Each row is a point on a landscape with many peaks, with its height.
A climber steps from a point to the highest of its 6 nearest points, and stops where none of them is higher. Distance is the straight distance between rows; heights are no part of it.
todo: [124 117 124 145 145 139 148 107 162 176 178]  (h 5.12)
Kudi: [139 135 104 121 121 122 103 137  97 114  75]  (h 1.19)
Kes: [112 137 112 168 139 119 188 109 216 165 192]  (h 2.42)
Totaf: [136 125 116 131 124 128 104 138  99 136  92]  (h 0.39)
faset: [147 107 123 135 175 142 155  97 151 172 169]  (h 2.76)
vezu: [115 132 126 152 127 136 149 113 179 174 188]  (h 5.37)
Lof: [ 69 134 161 149  74 128 136 143 173 118 200]  (h 4.20)
med: [168  80 124 118 194 142 121 101 108 155 121]  (h 4.63)
madun: [132 113 128 139 134 138 112 123 122 165 143]  (h 4.86)
natat: [128 132 113 167 157 120 200 103 211 164 191]  (h 3.62)
Lubu: [119 143 142 133  94 121 114 157 102  99 119]  (h 6.73)
Mepuz: [132 171  98  71 119 110 125 121 104  64  47]  (h 3.65)
mubof: [144 102 129 132 149 142 112 117 116 167 130]  (h 4.87)
paz: [165  90 113 123 173 136 108 115  97 151  90]  (h 4.28)
poniv: [ 90 131 139 150  92 131 133 128 167 149 190]  (h 5.90)
sinad: [140 147  82  89 129 114 108 129 100  94  39]  (h 3.47)
mapo: [124 178 115  46 118 109 131 114 116  51  52]  (h 3.22)
godiv: [149 122  91 112 145 124  99 127  97 126  47]  (h 3.51)
firu: [132 146 100 105 118 118 106 140  92  96  62]  (h 3.92)
nad: [134 117 128 140 128 137 110 128 116 156 131]  (h 4.40)
lum: [174  65 114 113 204 143 122  98  99 145 107]  (h 4.03)
lunim: [133 166  82  70 121 113 116 121 105  73  37]  (h 3.38)
tal: [175  79 104 111 182 135 107 110  93 143  65]  (h 3.86)
fis: [140 124 111 155 171 132 195  97 195 160 192]  (h 3.16)
Loma: [140 115 124 143 164 137 166  99 167 172 183]  (h 5.83)
Sobad: [ 80 131 171 146  72 129 134 154 152 104 184]  (h 5.65)
lozos: [ 96 129 138 149  95 133 126 133 157 149 184]  (h 6.18)
goto: [126 176 130  80 110 107 131 139 103  55  69]  (h 4.18)
mem: [125 166 129 101 106 112 119 148 102  72  75]  (h 4.69)
fep: [150 100 128 132 172 146 136 100 130 172 153]  (h 4.44)
Temal: [110 140 155 134  85 123 114 157 109 100 138]  (h 5.10)
vesu: [157 103 125 130 196 145 158  91 139 160 172]  (h 3.96)
Sipag: [ 98 138 184 140  74 122 133 167 131  85 156]  (h 5.85)
Deg: [130 127 125 132 114 127 101 145  98 126 101]  (h 5.96)
ves: [106 145 181 134  76 120 129 169 124  83 140]  (h 6.11)
figep: [121 173 152  97 103 109 128 150 106  57  81]  (h 4.30)
doru: [119 156 161 120  92 116 122 164 109  78 112]  (h 5.69)
puvi: [122 126 129 140 110 131 104 142 107 138 128]  (h 2.29)
rozu: [130 143 122 122 112 120 106 147  95 105  88]  (h 6.35)
Vofi: [134 108 129 138 139 141 121 117 133 173 153]  (h 4.98)
mer: [102 135 121 160 121 132 161 115 196 169 193]  (h 4.65)
Vebim: [123 150 139 121  99 116 111 155  95  94 101]  (h 5.56)
geb: [123 128 119 157 143 133 173 100 189 172 189]  (h 4.76)
Kek: [ 88 132 128 156 103 130 148 122 182 160 194]  (h 5.74)
Sifu: [179  66 107 108 204 135 112 101  95 137  73]  (h 4.02)
rabut: [ 95 134 172 144  75 124 122 161 136  95 163]  (h 5.75)
Zevin: [109 132 146 142  90 129 112 151 119 124 151]  (h 5.46)
sifip: [ 96 127 155 147  85 133 121 147 140 125 172]  (h 3.56)
ziz: [154 112 120 137 189 141 171  92 158 164 181]  (h 2.71)
buv: [142 126 100 119 135 125 100 131  94 124  61]  (h 3.43)
tel: [125 163 117 101 113 115 115 143  96  80  69]  (h 4.51)
busa: [158  90 127 124 179 144 125 102 113 166 133]  (h 4.75)
zal: [117 124 133 143 111 134 112 130 133 154 159]  (h 5.03)
Dib: [113 150 173 131  89 115 125 171 112  76 123]  (h 6.72)
Vasu: [148 103 122 134 148 138 103 121 104 159 104]  (h 4.74)

Two climbers start at each pair of points below. Name the first point that both come to, or write never.
figep / goto | never
paz / Vasu | mubof
vezu / madun | lozos
tal / lum | mubof
puvi / rabut | Lubu
Kes / nad | lozos

For each start below, name the point where the climber stops.
Sipag | Lubu
Mepuz | rozu
mapo | rozu
sinad | rozu
